Each row is a point on a landscape with many peaks, with its height.
A climber steps from a point to the highest of its 4 nearest points, and stops where none of them is higher. Distance is the straight distance between rows; heights are no part of it.
q830 (h 651): [ -3   8   2  -9   0   2  10   7  -6  14  12  -9  11  -2  -6   3   3 -11
   2 -12 -10  -2  -2]
q716 (h 652): [  9  -1   1   9  -6  -5  -1  -7   7  -4  10   4  -5   8   7 -14   4  -7
   2 -11   3  -3  -4]
q753 (h 660): [-23  -1  11  14  18  -1  -3 -21   6  -4 -23  13  -3  -1   6   2 -31   4
  12 -15  -2  -4  22]
q359 (h 399): [  7   9   1  -1   7  -3  -9  -9   0   6  -5   3  -1   0   8 -11  -7  -3
   9  -5   6   0  12]
q36 (h 107): [ 21 -21 -12  -2 -23 -13  -9  -7  18 -23   1   1  -5   4   6  -5   7   2
  -9  20  11  -1  -6]
q714 (h 446): [ -4  12   0  -1  11   0  -5  -2  -3   8 -11  12  -2  -5   6  -3  -7   1
   5  -8   4   1  16]
q726 (h 114): [ 15 -15 -16  -2 -21 -11  -9  -5  17 -19   7   3  -4   0  -1  -7  15  -1
  -8  24  14   1  -9]
q314 (h 665): [  9  -4 -10  11  -7  10  10   4  -4  -2  11 -10   2  -5  -9  12  10  -8
  -4   9  -5   3 -12]
q814 (h 738): [-10   3  10  11  19  -6  -6  -3   7   6 -21  16  -3  -7   5   8 -17   6
   6 -13  -7   0  18]
q171 (h 668): [  1   1  -8   5   6   2   6   6  -6   5  10 -14   8  -3  -1   9   3 -13
  -2  -2 -15   3  -9]
q159 (h 656): [ -4  -1  -3  -4   0   3   1  11  -7  -2  10 -10   8   1   2  -3   4  -9
   2  -5  -9   0  -8]
q396 (h 664): [ -2   9   0   0   4  -2  11   9 -11  11  14 -10  15  -5  -4   5   5  -8
  -2  -2 -18  -4  -8]
q960 (h 657): [  9  10 -10  -1  -9  15   7   5  -5   4  13 -14   1 -11  -9  18  15  -1
  -4  20  -2   6 -25]
q499 (h 555): [ -4  -3   1  -9   2   1  -1  11  -6   8   1  -4   1   3   1 -12  -4  -6
   2  -7  -1   3   0]
q165 (h 632): [  3 -12  -7   2  -8   3  -3  11  -7  -5   8  -4  -3   4   2  -1  11   2
  -7   7  -2   9 -15]
q974 (h 534): [  8   3   0   7   4  -4  -7  -3   4   8   1   6  -5   5   8 -13  -2  -7
   6 -11   6  -1   4]
q784 (h 637): [ 11  -1 -11  -5 -20  -1  -2   6   9 -13   8   3  -8   3  -7  -8   9   3
  -8  28  16   1 -17]
q695 (h 484): [ -1   1   7  -5   6   9   2   8  -6  16 -12   0  12  -9   5   1  -5   0
   5 -10  -7   4  17]
q415 (h 118): [ 11 -22 -16  -5 -21 -13 -14 -12  24 -25   2   1  -1   7  10 -11  14   3
 -12  22  18   5  -4]
q131 (h 512): [-10  -6   4   4   3 -14 -20 -16   6   2 -19   7  -8  11  17  -9 -30   3
   0  -2   8  12  15]
q959 (h 583): [  3  -8  -5   0 -10  -1 -11  11  -4 -10  15   1  -6   8  -7  -7  10   3
  -6   7   3   7  -8]
q267 (h 659): [ 12  -9 -11  -3 -15  10  -3  11  -7 -12  10  -2  -7   0  -3  -3  13   5
 -10  19   8   8 -14]
q535 (h 577): [-13  -3   3   9   9  -7  -8 -16  11  -1 -20  11  -6   7  12  -7 -29   6
   8  -5  -4   2  17]
q956 (h 615): [-20  -1  18   7  26   6   4   6 -12   6 -22   7   7 -12  -1  15 -17   6
   5 -34  -5  -1  13]
q722 (h 726): [  5 -12  -3   1  -6  -6  -8 -15  11 -12  -3   3 -11  24  15 -18  -1  -3
   2  -3  12   0  -4]
q661 (h 654): [  4  18  -3  -9  -9  17  11  14 -15   9  17 -17   3  -7 -13  23  14   3
  -4  23   3  -3 -25]
q274 (h 492): [ -7  -4  -3   3   0  -5  -5  10  -7  -3  13   0  -7   7   1  -8   6   2
   1  -4   3   5 -10]
q297 (h 521): [ -3  13  17  -2  15  12   7   5 -20  19  -8   2  12 -20 -20  22   7   6
   3 -18 -14  -7  16]
q174 (h 113): [ 17  -7 -18  -2 -25 -15  -6  -5  21 -22   6   3  -6   2  -1  -6  12  -3
  -8  30  13  -3 -12]
q187 (h 693): [  5  14  -3   2   0  14   7  10 -21   7  18 -12   5  -9 -15  20  12  -6
 -11   8  -6   2 -21]
q474 (h 309): [ -4  10   2  -6   7  11  14   7  -6  16   3  -7  16 -10  -4   6   4  -5
   9 -12 -11  -1  13]
q885 (h 852): [ 10  11  -6  -9 -17   4  15  12   4  -1  20 -10  -3   4 -10  16  16  -4
  -6  29   0 -10 -27]
q903 (h 698): [-24 -11  13  10  16  -3  -8 -16   3  -3 -19   6 -12   6   7 -13 -34  11
   5 -15   4   0  25]
q789 (h 694): [  8 -19  -8  11  -6 -10  -6 -10  15 -21   7   5  -8  13  10 -12  11  -3
  -3   2   7  -2  -1]
q67 (h 682): [ 10  -2 -13  -4 -16  14   5  10   5  -7   9 -11  -5  -1  -5  -3   7   2
  -8  24   4  12 -15]
q426 (h 515): [ -2  -6   1   4   5  -7  -6 -14  10   1 -20   9  -4   7  19 -10 -27  -3
   4  -8   3   3  17]
q281 (h 495): [ -6  16   5  -9   5  -1  13   8 -14  13   7 -11  15 -10 -12   9   5  -3
   7  -8 -16  -9   6]
q696 (h 44): [ -8 -21 -12  -6 -18 -20 -17 -12  20 -22   4  12 -12  19  15 -11  13   5
 -12  16  23   1   1]
q445 (h 819): [ -7  17   0  -8   8   3   6   9 -24  11  14 -15   8 -12 -10  13   6  -4
  -5  -1 -18   1 -15]
q280 (h 862): [  9   2  -6  -8 -20  10  16   6   5  -5   9 -11   0   0  -9   8  11  -1
  -1  26   0   2 -27]
q859 (h 647): [ 11  -7 -11  -8 -12  -2  -6   4   5 -13  10   0  -9   1  -4  -1  13   3
  -6  23   7   1 -13]
q95 (h 406): [ 10   9   2   6   3  -7  -6 -15   1   3  -9   1  -4   3  10 -14 -11  -1
   6  -6   4   1  14]
q926 (h 638): [-12   2   8  17  14  -4  -7 -11  10   1 -22  10  -4   2  10   1 -27   7
   7 -12  -8   1  19]
q651 (h 557): [  9   1  -9  -9 -21   6  13  11  13 -13  11 -12  -2   6  -8  -4   5  -1
  -2  30   7   4 -25]
q867 (h 719): [  7  -5  -3   4   0  -3  -2  -9   9  -9   0   4  -5  15  12 -13   3  -5
  -2  -5  11  -5  -2]
q160 (h 758): [-27  -7  12  13  17   1  -2 -14   4  -2 -19   9  -7   0   1  -5 -29   8
   8 -20   2  -2  23]
q238 (h 546): [  0   6   7  -3  11   4  -4   4  -6  12 -15   8   3  -5   3   0  -8   7
   1 -11  -2   2  19]
q910 (h 608): [ -1   5  19   1  22  14  14   0 -19  12 -19   3  14 -21  -9  25   2   8
   1 -27 -18  -5  18]
q935 (h 619): [  5 -11 -10   4 -11  -4 -10   7   2 -10  12   2 -13   2  -3  -2  12   6
  -6  11   4   2 -10]
q433 (h 119): [  9  -9 -14   6 -14  -7 -14  -7  14 -21  12   2  -7   5   1  -4  14  -2
  -4  21   4  -4  -7]
q404 (h 264): [ -3  11  16  -8  15   9  14   6 -21  20  -8  -4  10 -14 -19  17   5   5
   6 -15 -19  -8  15]
q951 (h 689): [  6  -1  -2   6  -4  -7  -5 -14   8   4  -2   3 -10  12  11 -18  -1  -8
   7  -4   8  -4   2]
q644 (h 518): [ -6   4  10   0  19  18  10   4  -8  17 -18   4  16 -14  -8  14   2   2
   5 -19  -9  -3  17]
q666 (h 658): [ -4   3   2  -5   1   5  11   8  -8  10  11 -12  14   0   0  -4   3  -9
   4  -8 -14  -1  -4]
q34 (h 667): [ -2   5  -2   7   4  -1   6  10  -7   5  15 -10  13 -13 -11   9   6  -6
  -5   2 -14   1 -16]
q265 (h 51): [  7 -18 -16 -12 -24 -23 -14 -12  26 -18   3   7   0  10   9 -12  13   6
 -14  28  26   9  -5]
q447 (h 379): [ -2  13   5  -8   3   2  -1   9  -6  11  -4   4   1   1  -1 -13 -10   1
   7  -9   4   2   9]
q973 (h 372): [ -1   6  11  -5  12  10  11   1 -11  17  -6   4  10 -13 -15  16   3   4
   4 -20 -15  -5  17]
q505 (h 325): [ -2   6   7  -7  11  10  10  10  -2  16  -6  -4  14  -5   2  -2  -1  -1
   7 -10  -5   3  10]
q601 (h 249): [ 12   3  -5 -13 -21  -1  13  13  11 -12  17 -13   6   7  -9   5  11  -1
  -1  33   3  -8 -32]
q212 (h 284): [  0 -22 -12  -7 -18 -14 -16  -7  19 -20   1   7 -10  16  14  -9   9   2
  -6  18  13   5  -1]
q855 (h 636): [-24   4  20  10  26  -1   1  -4  -3   6 -17  15  -5 -10   1   1 -19  11
  11 -26  -1 -10  12]
q248 (h 653): [ 10  -1 -12  -9 -19   4   0  15   8 -12  12  -8  -4   5 -10  -2  14   3
 -13  26   9   4 -15]
q233 (h 721): [  0  -7  -4  -4  -2 -10 -11 -22   5  -7  -6   9 -19  17  15 -22  -6  -2
  -2   1  21   8   3]
q719 (h 353): [  2  11   5  -2   3  -4  -6   2   2  14  -8   5  -1  -1   5  -6  -7  -2
   7 -11   7   0  12]
q109 (h 488): [  3   0   1   9   6  -4 -10 -15   9   3 -16   7  -5   2  17  -2 -19  -3
   5  -4   1   4  15]
q372 (h 723): [  1  14  -6  -2   4   8   8  10 -21  14  18 -17   5 -13 -10  13   9  -8
  -6   2 -17   2 -19]
q734 (h 722): [  3  -5   0   3  -2  -9  -5 -14   5  -6  -7   3  -8  13  15 -20  -7  -6
   2  -5  15   6   3]
q117 (h 590): [  1  11  16  -2  18   7   8   1 -22  17 -11   3  13 -20 -20  24   3  11
   1 -27 -17  -7  16]
q625 (h 724): [ -5 -16  -2  -3  -8  -8  -8 -22  11 -15  -8   8 -16  22  15 -17   2  -2
  -4   1  19   0   1]
q851 (h 655): [  7  -1  -7   6  -8  19  10  10  -4  -3  12 -14  -1  -7  -7   8  11  -5
  -4  17  -6   7 -20]
q323 (h 678): [ -3  15   3  -2   9  -3   8  13 -13  12  12 -10  13 -14 -11  11   6  -5
  -1  -7 -15  -4  -2]
q345 (h 662): [ -4 -19  -5  -7 -16 -14 -14 -16  10 -19  -3   8 -18  24  15 -13   7   2
  -9   6  16   2  -1]
q201 (h 717): [  3 -11  -4  10  -8  -8  -8 -13  10 -15   9   1 -10  17  12 -13   6  -5
  -3   3  12  -7  -1]
q74 (h 630): [  9  12 -10 -13 -19  -2  18  22   4   3  21 -10   6   6  -7  24  14  -3
  -3  30  -1  -6 -45]
q838 (h 646): [-10   3   7  14  20  -1  -9  -9   6   2 -15  16   0  -8   5   1 -21   5
   9 -12  -5  -6  23]
q876 (h 498): [  2   3   3   4  -4  -9  -6  -3   1  -1  12   2 -11   8   6 -13   5  -8
   4  -9   5  -4  -3]
q538 (h 666): [-15   6   9   8  17   7  -5   5  -6   9 -18  13  -2  -9   3   7 -18  14
   8 -18  -4  -3  16]
q304 (h 639): [-21   4  11  15  16  -2  -2  -9  -3   4 -21  19   0  -9   1   5 -19  10
  11 -20  -5  -3  19]
q834 (h 601): [  2  -6  -5   7  -3  -8 -11  -6   8  -7  14   6  -7   9   6  -6   6  -6
  -2  -5   7  -4  -7]
q766 (h 324): [ -1  15  18 -17  13  10  11  14 -21  18  -5  -3  11 -15 -27  19   4   7
   1 -15 -18 -15  14]
q469 (h 477): [  1  -9   1   7   4 -14 -16 -23   4   2 -14   4 -10   9  16 -15 -19   2
  -1  -1  15  13  10]
q844 (h 673): [  5   3 -13   8  -1   8   2   5 -13   3  16 -11   5 -10  -8  10   8  -8
  -7   7  -8   5 -17]
q481 (h 138): [  4 -15 -13   1 -17  -7 -10  -8  17 -22   6   5  -5   8  10  -6  11  -3
  -8  16  11  -4  -1]
q915 (h 159): [ -9  16  10 -15  13   7  13  16 -19  14   6 -10  11 -13 -23  16   6   3
   5 -12 -17  -7  10]
q566 (h 597): [ 12  -3  -9 -13 -24  -6   4  12  15 -12  13  -3  -8  11 -17  -6  10   4
  -4  35  12   3 -24]
q774 (h 171): [  0   3   6  -6  11  10  14   2 -10  14  -7  -2  13  -9   1   7   1  -3
   3 -12  -9  -5  17]
q816 (h 348): [  0   4   3   1   6  -2  -2   5  -3   6   6   1  -3   7   3 -16  -1  -3
   1  -9   8   0   1]
q454 (h 641): [ -5   1  12   1  14  11  -4  10 -12  10 -16   5   9 -11   1   9  -8  11
   2 -20  -6   5  16]
q493 (h 663): [-25   0  16  17  21   3   5 -21   1  -8 -24   9  -2  -3   0  -9 -29   7
   6 -24   0  -7  23]
q882 (h 442): [ 12   9  -8  -6 -22   2  17  16  13  -9  17 -12   4   5  -8  15  12  -5
  -1  28   2  -9 -39]
q306 (h 470): [  3  -3   3   5   6 -10  -8 -17   5  -1 -20   5  -6   8  17 -14 -19   0
   2  -2   7  10  11]
q717 (h 223): [ -2  13  12 -11   6   5  12   5 -12  20   9  -7  18 -12 -13  11   6  -5
   7  -9 -15  -5  10]
q113 (h 640): [  4  -7  -3   7  -4   3   1  12  -7   0  16  -8   3   1   0  -2   6  -4
  -3  -3 -10   8 -11]
q362 (h 614): [ -9  -3  20   2  25  14  11   6 -11   9 -24   3  14 -16  -2  22  -8   6
   3 -25 -13  -2  11]

Where does a climber stop that starts at each point below?
q719 -> q722
q433 -> q280
q766 -> q814
q174 -> q280
q404 -> q814
q359 -> q722
q36 -> q722
q973 -> q814
q95 -> q722
q714 -> q814
